Points on a hilly landscape, in no order, each with its height.
A ball rolls from a point to whichever of its 2 nearest points has the largest drop for the distance, and stops where none of them is lower. Distance is the straight distance between rows; heights are no part of it.
Vup: [  9 -17   3   4   3  -2  -9   6   5   8  -6   0  -8 -10  -5  -6  -8   7
  -3  17  -1  15 -18   4  -7   6   4]  h=2.02
mif: [  8 -20   4  -8  -7  -2   3   2  10   9 -14  -6   2  12  -5  -8   3  12
  -6   7   9  -5  -9   0  -1  -1   4]  h=1.07
zun: [  3  -3  10   4   9  13   9   8 -10  -2  -2  -5   5  -1   6   9  15  -8
  -5  -3   3  -5 -12  13  -2 -14  11]  h=4.25
Berar: [  4  -2  16  -4   9   5   0   2 -11  -1   5   9  -2 -15   3   1  -7  -7
  -4  -4   5   4   2   2   0  -5   0]  h=3.77
mag: [ -3   7  10  -7  -1   6  -7   0  -8 -12  -8  -7   4  -9   6 -12 -13 -20
  10  -6   1   5  16  -1  -4 -11   7]  h=2.14
Lino: [ -9   4   5   1   3  12  12  10   5 -11 -14  -3   8  10  10  12  19  10
  -1  -6   2  -6 -15  29   0  -8  16]  h=4.13
minul: [ 21 -15  -8  -6  -5  -8   3  -2   9  -8 -10 -12  -4   4  -9  -3  -9   8
  -4   9  -5  -4 -11  -3 -11   4  12]  h=2.84
gud: [ -4   2  -6  -1 -10   6   7   0  11 -17  -2 -19  10  15   4  -2  -2   7
  -7  -5 -12  -8   7  10  -1  -1  11]  h=3.32
fipes: [ -9   5   2 -10  -2   4  -5   3 -11  -5  -6   7   1  -9   8   3   2  -5
  -1 -11  -1  -2   7   0   5 -23   6]  h=4.60
kitem: [11 -8 16  2  6 14 10  6 -9  4  5 -6  2 -8  3  2  4 -9 -4 -3  3  1 -9  5
 -2 -8  6]  h=4.08
monet: [  0   1 -12  -2 -21   1   1  -8   8 -12  -9  -9 -10  -9  -7   4  -8  -1
  -6  -2 -14   1   8   0  17   3 -11]  h=0.23
porim: [ -1  -1 -15   7   7 -13  -2  -2   3   9   7  10  -1  -6   5   2 -22   6
   1   4  -7   5 -10  -3  -5  18  -7]  h=2.24
mito: [  9   9  -4  -2 -11  -8   1  -7 -10 -10   0 -10   5 -15   7   4   6 -24
   6  -9  -3  -2   6  -2   9 -10   4]  h=0.83
Ligal: [  1  -5  -1 -14   8  -3   0   5   0  -8 -15  -1   4  -9  -8   0 -21 -10
   2   7   0   3   0  -7 -13   3   9]  h=1.39
kizad: [ -5 -13  -4 -14  -7  -7  -5   3   4  17   4   0  -7  -8   6  -7  -7   8
  15   2   9  -1 -10  -2   0  -1   4]  h=4.97
Neral: [  5  15  -4  11  -8   5   4  -4   2 -21   9 -14  -8   5   1  10  16   0
  -1  -5 -12 -12  10   3  -5   1   6]  h=2.28
filev: [ -3  -3   2   5  -5  -3   1  -5  17  14 -10   4   9  15  -9   0   9  12
   0   2  13   0  -6   1  -8  19  -4]  h=4.69
guzon: [  6 -17   9  -1  -6  11   3   5   9  13   1 -15   5   9  -3  -9   7   8
  -5   5   6   2  -9   6   4  -4   5]  h=1.30
Fome: [  7  19  16   5   3   9  -6  -7  14 -10  -3   7   1  16  -7   6  14  13
  -6   8  -6  11   6  19  -7   1  -6]  h=3.78
Fogot: [ -7  13 -10   2  -6  -5  -1  -3 -10 -20   6 -11   2  10  10  -3  21  -8
  -4   5  -3  -8   8   1   8 -18  18]  h=5.48
sivok: [ -4 -12  -7 -14  -6  -6  -6   0   7  12  10   2  -3  -7   5 -12 -20   5
   6   2   2   2  -2 -11  -1  -4   2]  h=5.04
san: [ -1  -7  -3   7  -6  -1  -4  -5  -4  -8   1   0  -9 -10  -9 -10 -27 -16
  -2   1  -3   5   9 -11   7  15 -19]  h=5.30
Vig: [  0 -10  -6  -6  -5 -12 -10  -6  -5  -8  16   0  -3  -8  -1 -13 -18 -15
  10   2  14  -4   7  -8   5  18 -18]  h=4.14
sosed: [  5   3   9  -8   3  11   0   3  -4 -17   8  -7   9 -13   4   3  -5  -6
  -8  -2  -9   8   3  18   6  -9   8]  h=1.95
niba: [  0  -6  -3  -3   0   0  -4   9  -2  14  -2   9   2  -8  -4   8  -6   3
   0  -3  -6   4  -1  -1  -4   6 -15]  h=2.56
Dokig: [  2 -15 -11 -10   4 -17 -10  -2  -2   0  12  -4  -1   1  -9 -14 -14  -7
  13  12  13   1  -3 -10  -6  15  -8]  h=4.07
Mife: [ -2 -13  -6   6  -1 -11 -17   6  10   2 -10  16 -12 -12  -3  -5 -12  16
  -4  12   0  13 -17   0  -6  11   0]  h=1.53
Kod: [  4  12 -12  -1  -6 -11  -5  -4 -14 -16   8  -5   1  -2   4   0  24 -19
  -3   6   3  -6   4  -9  12 -19   7]  h=5.26
vibi: [ -1   9  -7  13  -8 -14   4 -13   1  -7  -1   2 -13  11  -1  -3   2   2
  -5   3  -4  -4  17 -10  12  15 -17]  h=4.53
fozo: [ -3   7   3  -1  -3  -7  -9  -5 -10  -2  18   7  -8  -8  11 -14 -12 -12
   8  -5   2   4  15 -10  14  -2 -14]  h=5.22
Tulo: [  3   6   0 -10   3   7   8  -3  -1  -8  17 -10  15  -7   3   1  -2  -7
  -7  -3  -6   2   2   3   4 -15  10]  h=2.34
siki: [ -2  -1   1  11   2   8  15  -1   2  21   0  -8  -1  11   3   5  17   6
  12  -4   8  -9 -12  -3  -9   1   9]  h=3.35
von: [-14   1  -6  -3   3 -10 -11  -2  -4  10 -14   8  -1   2   0 -10 -13   7
   9   3  -6  14  11  -2   9   4   0]  h=3.30
kolag: [  3  12  -1   5   3  -5 -16  -3  13   5 -16  22   0   6 -16   8   0  14
   5   7  -6  16  -2   7  -9  14 -18]  h=3.15
gida: [ -8 -14  -1  -4   2  -5   2   3  -4   9  11   7   5   6   3  -5  -6   0
   2  -7  18 -18  -1 -11  -2   8  -9]  h=4.16
bigig: [-13  -3   9 -14  -4   5  -6   9  -2   3  -8   7  -6 -10   7   1   1   7
   2 -12   4  -4   4   1   4 -15  10]  h=4.45
tada: [  0   6   0   6  -7  -4   0  -8  -9 -11   5   1  -9  -9   3 -12 -22 -24
   7  -6   1   1  16 -11  12   5 -23]  h=5.32
fena: [-13   8  -1   3   7   9  -6   5 -19   2  -2  21   5  -9   8   3   2 -11
  -3 -12   7  -2  -4  -2   4 -28  10]  h=4.76
fara: [  1 -16   6 -11   4   0  -2   6  -3   4  16   8   3  -6   4  -9 -22  -5
   6  -6  17 -10  -6 -10  -8   5  -8]  h=3.96
fur: [  4 -12   1  -2  -2  -6  -8  -1   2   0  -1   3  -1 -13   6 -20 -35 -11
   6   2   7   7  -5 -10  -8   2   4]  h=2.59
vogod: [ -1   1  -3  -8   5 -20   0  -8 -11  10   3  11  -3  -9  21  -5 -15  -5
  15  -1   9   5  -9   8  13  -2  -8]  h=2.98
Vok: [  7  -1  -5   5  -8   0   4   5  -2  17   7 -14   3   2  -1   4  15  -4
   8  -4  -6  -4  -1  -3  -3   2  -2]  h=2.92
Pela: [  1  -2   8  -8  10  10  15  11  -3 -12 -11 -10  10   2   6  10   7  -1
   0  -3   2  -9 -15  20  -7 -10  18]  h=4.34
tokol: [ -1   0   2  -2   1 -12   3 -11 -15   1   2   7  -5 -11  13   0  16 -11
  10  -2  20  -2  -7   3  13 -13   9]  h=1.70
Dutos: [ -8   2 -15  14  10  -8  -7   0   8   2  -2  16   2  -1  -4  -2 -26   8
  -7   7 -12  14  -7  -8  -9  17  -5]  h=1.94
vori: [  3  11 -10   5  -6   1  10  -8  -3 -15   7  -4   3  -1  -2   9   8 -10
 -14  -5 -10 -10   8  -8   6  -8  -4]  h=2.83
dop: [ -8   5   5  11   5 -10  -6  -4 -17   5  14   5  -4  -4   6  -4  23  -9
   8  -1  15   3   5   0  18   8  -1]  h=4.96
kisa: [ 12 -19   3   1  13   5   8   4   2  15 -11  -9   0   7 -11  -4   3  -2
   5  16   9   9 -20   2  -8   7   1]  h=6.14
lerom: [ -3  10   1  10   6  -5  -4  -2 -18   1  10   0   4   0   0  -3  33 -14
   0   8  12   8   0   1  20  -6   4]  h=4.75
Kava: [ -7   0   7  -5   4  -9  -4  -6  -5   1  -2  11  -3 -11  15 -14 -30  -7
  12  -6  13   4   5  -6   0   5   4]  h=2.85
Firig: [ -8   8  -7   1 -12  11  -1   0  12 -11  -4 -10   5   2 -11   9   0   4
  -3  -7 -12  -2  13   2  -2   8  -4]  h=2.44
duron: [  0  -5   0 -11  -4   3  -6  10  -5   7  -7   8   6 -15  -1   6 -11  -8
   0 -10  -7   3   2  -1   0  -8 -12]  h=2.35
duv: [  0   3   4   0  -3   2   5  -5   3   6  10  11  -3  -8   8   6   7  15
 -10  -7   0   1  -3   4  11  -9   3]  h=1.50
Govet: [  7   5  -7  -5  -5   6  12  -7   0 -22  14 -13   7  -2   2   6  -1  -7
 -11  -6 -10 -11   3  -1   2 -13   7]  h=2.70
desup: [  3  -1  -1  -7   6  -1   6   3  -1  -5 -25  -6  13   4  -9   8   0  -5
  -6   4  -7   1   1   6  -9   5   3]  h=3.70
ruv: [ -2  -3  -7   5  -7 -13  -1 -10   3  -2  10   4 -11  10  -1  -7  -2   5
  -2   1   5 -11  12 -12   9  19 -21]  h=4.36
Pusu: [ -9   0   4  -3   7 -11  -6  -3 -11   8  -3   5  -4   5   5 -13  -6  -3
   5   5   2  11  15  -3  11   0  -4]  h=3.48
lan: [ -2  14   0   6  -2   0  -6  -4 -16 -15   5   2 -14 -13   4   6  10  -7
   3 -10  -4  -4  14  -3   9  -5   6]  h=1.09
bena: [  4   0   4   3 -10   7  -7   4  14   7  -5  -2  -1  10  -5   0   7  13
  -5   3  -5   0   4   1  -9   4  -7]  h=1.91
sivo: [ -2   5   9  -5   7  13   2   9   3 -23  -2   0   4  -2  -1   4 -11   6
 -15  -1 -14   4   6  16   1  -1   7]  h=1.48
mafu: [  9  11   1  18  -6   1   6  -2   2   3   8  -2  -6  -4   8  10   6   5
  -7 -10 -16  -1   5   1   2   6   1]  h=1.56
muvis: [ 15  -9   2   2   5   0  12  -4   0  -5   3  -9  -2   7  -3  -6 -17  -2
 -10   3  -5  -8   2 -12  -9   2   5]  h=2.45
gevo: [ -5  16  -5   8   6  -6  -2  -6 -16  -7   9  12 -14 -12   8   6  -8  -5
   8 -13  -9  -1  15  -9   9  -1  -7]  h=1.74
zimez: [  0  -5   3   7  -7   3   4   5  -1  14  -4  -8  -4   2   3   5  13   5
   9  -9   2 -10  -2   0  -6   4   7]  h=3.12
nopa: [-10   8  -2  -9   9   8  -1   1   0  11   8  -1  13 -10  -6   4  -2   0
   5  -4  -3  13   5   2   4  -4   6]  h=2.88
baluk: [ -1  -8 -11  20   1  -5 -10  -1  15  -4  -5   3   1   1 -11  -9 -14   7
 -14  14 -10  14 -11 -11 -13  11   2]  h=1.42
zet: [  3   1  -3   4   2   0 -11   9  10   7 -12  19  -1  -4 -12  10  -9  12
  -4   2  -7  10  -5   4  -9  13 -17]  h=2.86
sek: [  0 -16   5  -5   9  -1   3  13   3   7   2  11   1   0  -3  -6 -26   0
  -6  -1   9  -9  -9 -12 -12  11  -4]  h=3.76
Zufa: [ -7   2   6 -15  10   4  -3   5  -4  -2  -9  -5   7  -9  -3  -4 -16 -11
  10   2   1   9   7  -2 -10  -5  12]  h=1.75
sukos: [  1   0   2   1   1   0   6  -1  -8 -10  -4   5   1  -2  -3   9   5  -5
 -12  -5  -1 -11   7  -5  -3  -5  -5]  h=3.16
Dom: [ 12   9   3   6  -6   1   0  -2   6  -8   7 -13   4  17  -2   1  31   3
  -6   8  -4  -3   3  10   2  -4  -4]  h=4.29
Tifa: [17 18  9  7 -7  5 -1 -9 18 -6 11 -5  2 14 -6  8 21  8 -3  8 -6  6 -1 13
 -9  2 -6]  h=4.06
tevub: [  1   4   1  -2   2   5   2   5   7   1 -19  -5  12   8  -7  11  13   6
  -1   2  -6   3  -4  17  -7   1   0]  h=3.85
kur: [ -5   8  -2  -7  13 -16   1 -13 -13   6  12  16   4 -13  15  -2  -5  -6
  13  -5  13   9  -6   7  22  -4  -6]  h=2.79
bem: [  2 -12   9  -4  -1   5   1   1   0  13  15  -9   5   4  -2 -14   6   1
  -3   5   9   3   3  -3   8  -8   1]  h=1.58
megun: [ -2 -10   2  -2   6  -2   2   9   7   0  -7  16   1  -8  -3  -1 -29   4
 -13  -3   1  -2  -7  -8  -3  15   1]  h=3.51
kubig: [  9  12   2  12  -8   9   2   1   5  -6   8 -16  -7   0   5   7   4   5
  -2  -5 -22  -1   7   9  -4   4   5]  h=1.96
migaz: [-9 13  3  7 15  5 11 -2  2 16 -3 14 -2  5  4 12 12 11  9 -3  6  2 -9  1
 -6 -2  1]  h=3.00
voli: [ -6   6   6   5  -2  11   8   3   8   4 -17   1  11  11   1  12  21   9
  -6  -8   3  -2 -10  18   2  -6   5]  h=3.98
naf: [-10   9   8   4  10   0   0   1  -2   9  -5  20  -8   6   3   4   6  16
   1  -4   6   0   4   1  -3  -1  -4]  h=2.69
Zulot: [ 17 -12  -3   0 -13 -12  -2  -4  -2   4   0 -21  -1   1  -6  -7   8  -8
   7   4   3  -2   2  -5   7  10   1]  h=5.43
poro: [-11   0   0   3 -10  11   4   5   0 -24  -6 -17  -1   6   6   2  -1  -2
  -1 -12  -7 -17  11   8  -2   1  14]  h=2.95
pitan: [ 25 -15   2  -4   0  -7   9  -4  -5  -3  -5 -15  -2   7  -2  -6  -6  -3
  -2   2  -1  -8  -6  -5  -5  -3   8]  h=2.67
kobib: [ -4  11   2  10  11  10  13  -1  -4   7   5  -1   0   5   4  11  22   3
   6  -3   5  -6  -8   0 -11  -7  14]  h=3.31
fuza: [  2   6   7   0 -15  12  -8   9  25   0 -15  -6   6  22  -7   5   8  12
   6   3  -6  -2  -7  15 -24   1   1]  h=1.27
Rik: [ -7   0   2  -3  -4   7   2   2  -6 -16  -8 -13   3   2   1  -2  -6 -13
   0  -8  -5  -9  14  -3  -3  -8   8]  h=2.55
Raka: [ -2   6   8  -6   2  15   5   6   8   1   1  -1  -2   4   5   8  10  17
  -1   0  -4  -1  -7  13  -7 -13   9]  h=4.05
Bor: [ -4   4   3  -9   5   6   4   4  12 -15 -10   4  -2  -5  -4   4 -19  12
 -12   1  -9   1   2   1  -5   4  15]  h=0.90
Zuk: [ 13 -15  -9  -2  -1 -14   3  -5   7  -8 -11   0  -3  -5  -7  -4 -23   1
 -10   9  -3   0 -10 -10  -7   8   6]  h=3.01
Kel: [  4  -9  -5  -2   0 -12  12  -6   5  -6  -7   8  -7  -4   3   3 -26   4
  -9  -2   1 -11  -3 -12  -3  12   1]  h=3.21
sanad: [-13  -6  -2  -4   9  -9   1   4   2  12  -5  12   6  15  -1  -1  -6   7
   3  -1  15 -11  -3  -4  -8  16 -13]  h=4.37
besil: [ -5   1 -16  -4  15 -12  -3  -2  -3   9  14   9   4  -4   3   5 -20   1
  11   3   5   1 -16   3  -7  22  -8]  h=2.46
pibi: [  5 -13  -3   2  12   0   6   4  11  18 -14  10   4   6  -8   2  -2   5
  -3  17   8  11 -25   3  -7   9 -12]  h=6.20
Pek: [ -4   0   8  -9   9   7  10   4   8 -14  -6   9   2   2  -6   2 -13   6
 -16  -3   3 -12   6  -8  -6   4   8]  h=1.51
Doni: [  6   9   3   1   0  -2  -1  -3  -7 -15   9 -11 -10 -10   0   7  10  -3
   4   0  -5  -3  12   2   1   3   7]  h=1.67
vivup: [ -9  16  -3   0  -3   9  -5   0  12   9   0   6   6   3  -5   8   8  17
   3 -10 -11   5   5   4  -1  -7   0]  h=2.42
kefid: [  9 -17   7  -6  13  12  14   0   2  11  -4  -8  -5   2  -4   0  10   0
   9  14  12   7 -20   5   0  -5   0]  h=6.10
gurov: [ -7  -6  -1   3  -5   2  -1  -3  20  24  -2   3   0  15  -3  -6   9  18
   7   5  12   5 -11   1  -2   9  -4]  h=4.79
Kurin: [ -4  -5   5   1  -6  11  -4   4  -5  -9  11   0   0   3  -1  -1  17   3
 -12  -6  10 -18   3  -3  -1 -12   8]  h=2.21
suzo: [-11  -8  -3   2  -1  -8  -5   5  15  13 -14  13   4  13  -7  -2  -4  12
   1   1  13  -4  -7  -3  -9  23  -6]  h=4.55
Mam: [  6  -3   9   0   4  12  10  -1   4 -16   4  -6   0   9  -3  -2 -11   3
 -18   0  -7 -10   8  -5  -8   0   6]  h=2.07
teniv: [ 16 -18   4  -5   0  -2  -5  -1   2   3   1  -9   2 -10   0 -17 -21  -8
   4   9   5  11 -15  -4  -7  -5  13]  h=2.43
Tavov: [ -5  11  -2   6  11  -9   2 -10 -15   3   7  20   4 -13   5   8  10  -1
   3 -10   8   4  -3   4  21  -4   2]  h=2.49
sev: [  0   5   1  15  -5  -8   4  -9  -6  -1   4   1  -1   9   1  -3  15  -2
 -12  -2   0  -5  13  -7  14   5  -7]  h=4.73
gofor: [ 11 -14  10   4   5   7   1   7   1   7  -4  -6  -3 -11   3  -7 -17  -3
  -1   9  -1  12 -18   5  -7   5  16]  h=2.25
Pevi: [  9  -5   1   2  -4  -6  -6  -2   5  11   6  -3  -4   0 -11   3  18   8
   9   8   9   2  -4   4  -2  20 -11]  h=5.31
ral: [ -5  -9 -13  13  -7  -7 -16   0  13  -7  -9   6  -9 -11  -8  -6 -16  12
  -9   8 -11  15  -9  -5  -3  12   6]  h=0.92
pudo: [ -1   2  12  -8  -8   9   3  12  20  -6 -17   4   6  20  -3   3   9  12
  -9  -4   4 -17  -5   5 -16  -9   2]  h=0.43
Bef: [  0  -1  10  -6   9   2   3   3  -6   0 -11   3   4  -3  -2   5  -1  -1
  -7   1  -1   3   4   5   0  -3   4]  h=3.47
Tafa: [  0 -13 -12   0  -8 -14  -5  -6   3  -1  17  -1  -8   4   1 -11 -17   1
   2   2   6 -12   1  -9   4  22 -20]  h=4.23
tetu: [  2  -1  -8  -7  -5   5  -2   3   1  -2  -1  -3  -1 -12  -6   4 -20  -7
   0  -1 -15   2   5 -10  -8  -5  -7]  h=2.08
vuvo: [ -9   1   2  -6  11   4   7   8  -6  15  -2  10   5   1   5   9   2  -1
   1  -5   2  -4  -6  -6  -6 -20  -2]  h=5.01
mabu: [  0  -2 -11   0 -14  -5  -9  -6  11  -5  -7   0 -10 -11  -5  -1 -14  11
  -5   3 -14  10   3   0   9   9  -2]  h=0.47
Leron: [ -8   2   0  -7   5 -14  -7  -6 -10  -1   8  17  -5  -7  21  -8 -27  -6
  13 -10  11  -3  -1   4   8   4 -10]  h=3.10
Nuza: [-12   0  13  -6   6  17  -3   9  -3   8   0   4 -11  -5   7   3  12  13
   5  -3   5   1  -4   7   0 -15   8]  h=4.26
bal: [ -2  11  -5   8   2  -6  -5  -8 -20  -5   3  16   0 -15   6   7  19  -9
  -3  -4  12   0  -5   3  17 -12  14]  h=2.16
fabub: [-13   4   1   5   9  13   3   9 -11  10  -3  19   9   1   5   7  13  -4
 -11  -6   4  -4  -7  -2   3 -26   2]  h=4.89
kefof: [ -5  13  -1   3   6  13   1   4   6  14   4  -4  15   1  -6   6   6   6
   0  -2 -14  15   0   7   1  -2   0]  h=2.61
sol: [  0   4  -3   0  -9   3   4  -4   8  -1  11   2   2   3   0   8  20  12
  -7  -6   5 -12  -2  -1   0 -12   3]  h=1.85
Fon: [ -8  -3   4  -2  11  -4   1  -3  -7   3   1   3   1  12  -1  -9  -3  -1
  -3   5   6   1  16 -10   1   4  -2]  h=3.71
zes: [ -1  -7 -10  -4   4 -11  -1  -5  -1   1   6  -3   1   6 -11  -8  -9  -3
   5  10   7   0   8 -13  -4  15  -7]  h=3.95
vilis: [  2   8   7   1   6  -1   0  -4  -3  -3  10 -10   4   7  -3  -4  30  -1
  -5  12   4   9   6   7  13  -5   3]  h=4.52
gifa: [  4   6  -2   8  -3  -1   6  -7   4   6  10  11  -4  -9   5   7  -9  13
 -10 -11 -13   2   3  -2  10   4  -5]  h=1.11
gup: [ 17 -13   0  -2  -1 -12   3  -1  -8   7 -12  -6  -1  -5   5  -2 -12 -11
   2   8  -5   4  -7   0  -3  -1   0]  h=2.87
Fifel: [ -4   3  -5   4   4   9   3   1 -14  -4   2  -6   3   4  13  -1  22 -14
   4   7  10  -3 -15   8   3 -31  22]  h=5.83
muson: [-13   4  -1  -6  18   7   5   1  -3  18   8   7   7 -12  -2   5  -3  -1
  17   0   7  14 -10   4   2   4   4]  h=2.91
tuva: [  4  17   2   2  -1  -2 -12  -8  14  -6 -14   9   0   7 -16   7   9  13
   1   8 -11  17  10  11  -2   9  -9]  h=3.45
Golob: [ -4  -3   4  12   6  -3  -9   2  -6   8   2  16   0  -3  -1  -7 -16   3
  -3  -7  -4   9   9   3  16  19 -17]  h=5.08
laruk: [  0  -2  -1 -11  -2  12  -2   7   1 -19  -8  -9  -3 -11 -11  -1 -24 -13
  -1   0  -9  -3   7  -7 -11  -2   2]  h=1.79
meno: [ 12   5  -5  -3  -5   0  -1   3  -2  -3   8 -17  -6   6  -9   0   7  -5
   3   8 -14  -1  12  -9  -9  -4 -11]  h=5.49
luk: [ -8  10   1   6 -11  10  -8  -1  11  -1  -7   2   1   9  -7   4  10  11
  -4 -10 -11   0  15   3   0   3  -7]  h=2.20
sufe: [ -2  -3  -3 -11  -8  -7  -6  -5  -1   3  17   2  -5  -8   7 -13 -17  -3
   5  -1   4   1   9 -12   8  -7  -9]  h=5.12
fod: [  0  -8   6 -14  -3   3   5   5  14   5 -14   5   5   7  -4   1   4  15
 -12   0   6  -9  -6   1  -2  -5   2]  h=0.81
rok: [  8   0   6   7  -7  13  -7  10  22   9  -6  -5   0  17 -10  -1   3  14
   0   7  -7   2 -11   3 -23   2   0]  h=1.59
Nuban: [  0  -8   7  -1  -8   6  -5   3  -6   2  14  -7   1   4  -1 -11  14  -6
  -6  -3   6  -7   9  -5   7 -12  -3]  h=1.89
Febim: [ 14 -11  -6  -1  -7  -8  -1  -4   7   8  -4 -13   5   7 -16  -1  15   4
   6  10   6   2  -5   2  -5  15  -2]  h=5.36
rov: [ 19  -6   6   0  -8  -7  -1  -2 -11  -7   1 -21   0  -1  -3 -11   3 -26
  10  -1   4  -3   9  -7   2   2   2]  h=5.50
Muvi: [ -4  -4  -6   8  -1  -6  -8   5   0  16 -13  -5   1   2  -1  -7  -9  -2
   2   8 -12  16   3  -1  -1   6   0]  h=3.13
Dofa: [ 15  -4   0   2  -6  -5   2  -4 -11  -9   2 -14  -5  -4  -3  -8 -10 -25
   7   1  -4  -3  11 -14  -1   1 -12]  h=5.58
Gire: [  9   1  -4   3  -2  -1   4  -2  -9  -6   9 -10  -6   2  -7   1   2 -14
   1   0  -6  -9  12 -16  -5   4 -14]  h=5.63
Kapum: [ -6   9  -6   5  -1   1  -2   4 -14 -14   6 -11   5  10  16  -4  23 -12
  -3   6   0  -4  -3  13   6 -25  22]  h=5.68
Nedi: [-3  1  0  3  2 -7 -1 -4 -5 12 10 -1 -5  1 -2  2 28  3 14  3 17  0 -2  2
  7 14 -3]  h=5.16
tisel: [ 12  -5  -4   2  -4  -5  -3   3  -2   7 -17 -14   2  -1  -1   2  -3  -7
   0   8 -18  10   0   6  -1   2   0]  h=2.99
Gulif: [ -1   3  -9  -1  -9   5   2  -1   4   0   3 -15   8  -5  -7   7   3  -4
   1  -6 -10  -4   8  -3  -2   6   4]  h=2.66
Lur: [ -5  -2   1   7  -2   1  -4  -2  -4  -5  -9  11  -8  -5  -5  -2 -19   1
 -10  -6  -9   3  14  -4  12  12 -17]  h=5.19
vaz: [ -4   9  14  -1  -3  18  -2  14  22  -5  -8  -1   7  22  -1   3   6  15
  -2  -1  -4  -2  -4  18 -18  -3   4]  h=0.89
sede: [  2  -9   8 -11   8  11  10   0  -3   6  -2  -7  -9  -3   4   3  19  -2
  13  10  12   4 -15   7   5 -19   5]  h=6.04
fubi: [  3   2  -2  -2  -5 -12   1  -7 -14  -2   3   0   3 -11   7   2  10 -17
   6  -7  11  -7   1  -6   6  -9   4]  h=1.26
lakep: [  6  13  -4   4   0  -4   0  -2  -5  -4   8  -9  -4  16  -4   3  23  -4
   0   7  -7  -6  13 -12  -7  -8  -8]  h=5.29
Vovuk: [ -8   0  -1  -1   5  12   7   2  -8   6  -3  -4  -7  -1  12   6  25  -3
  11   4   8   0 -15   6   5 -26  12]  h=5.95
suli: [-11   5  -9  -3  20  -2   6  -2   0  19  16  10   5  -5   4   7  -9   5
  16   2   9   7 -16   2   0  11  -8]  h=2.68
vun: [ -9   7  -9  -1  -6   7   6   6   4 -21   6 -10  11  13   9   5  10   4
  -8  -6  -9 -12   4  14  -2 -15  10]  h=3.60
zod: [  6  15  -3   4   0 -12   1  -3 -14 -12   7  -7  -6   6   0   1  20 -15
  -2   7  -4  -2  12 -12   9  -7  -5]  h=5.02
Furi: [-10  13  -1   7  11  -1  -3   0 -12   4  13  17  -8  -2   5   6   2   6
   4 -10  -2  -3   8  -6   0   0  -8]  h=2.23
dedo: [-10  -9  -4  -2  -9  -5  -3  -1  13  24   1   3  -6   3   4  -4  -2  21
  11   1  11   0 -12  -1   0  11   2]  h=4.88
Givik: [ -8  16   2  -2   0  11   0   5   6 -13  -2   2   6  13   6   9  13  13
  -7  -5  -9  -4   2  15  -6 -19   5]  h=3.86
dufe: [ -7   0   2  12   4  -9  -3  -5  -9   5   5  15   1   5   4  -4   3   1
  -7  -9   4  -1  11   0  19  14 -15]  h=4.93
lom: [  4   3  -8  -2 -19  -3   3  -9  -3 -14  -7 -15  -8 -13   0   3  -4 -17
   2  -6  -9  -3  10  -4  15  -2  -8]  h=0.45

Call two points neighbours if one is among the 2 nearest of the other. Go from one point of each pair to the other, from neighbour to neighbour, staying as low as possible. Name the highest point that can't be avoided.
pudo and gifa -> Kurin
monet and gifa -> muson
lan and luk -> Neral
Ligal and zod -> Gire

For each start below, name every point that the ball comes to, in order.
fozo -> sufe, sivok, kizad, dedo, gurov, filev, suzo, sanad, gida, fara, sek, megun, Kel, Zuk, minul, pitan, muvis, Mam, Pek, Bor
Vig -> Dokig, zes, Fon, Pusu, von, Muvi, tisel, gup, pitan, muvis, Mam, Pek, Bor
rov -> Zulot, Febim, Pevi, Nedi, dop, lerom, vilis, Dom, Tifa, Fome, tuva, kolag, zet, niba, duron, tetu, laruk, Ligal
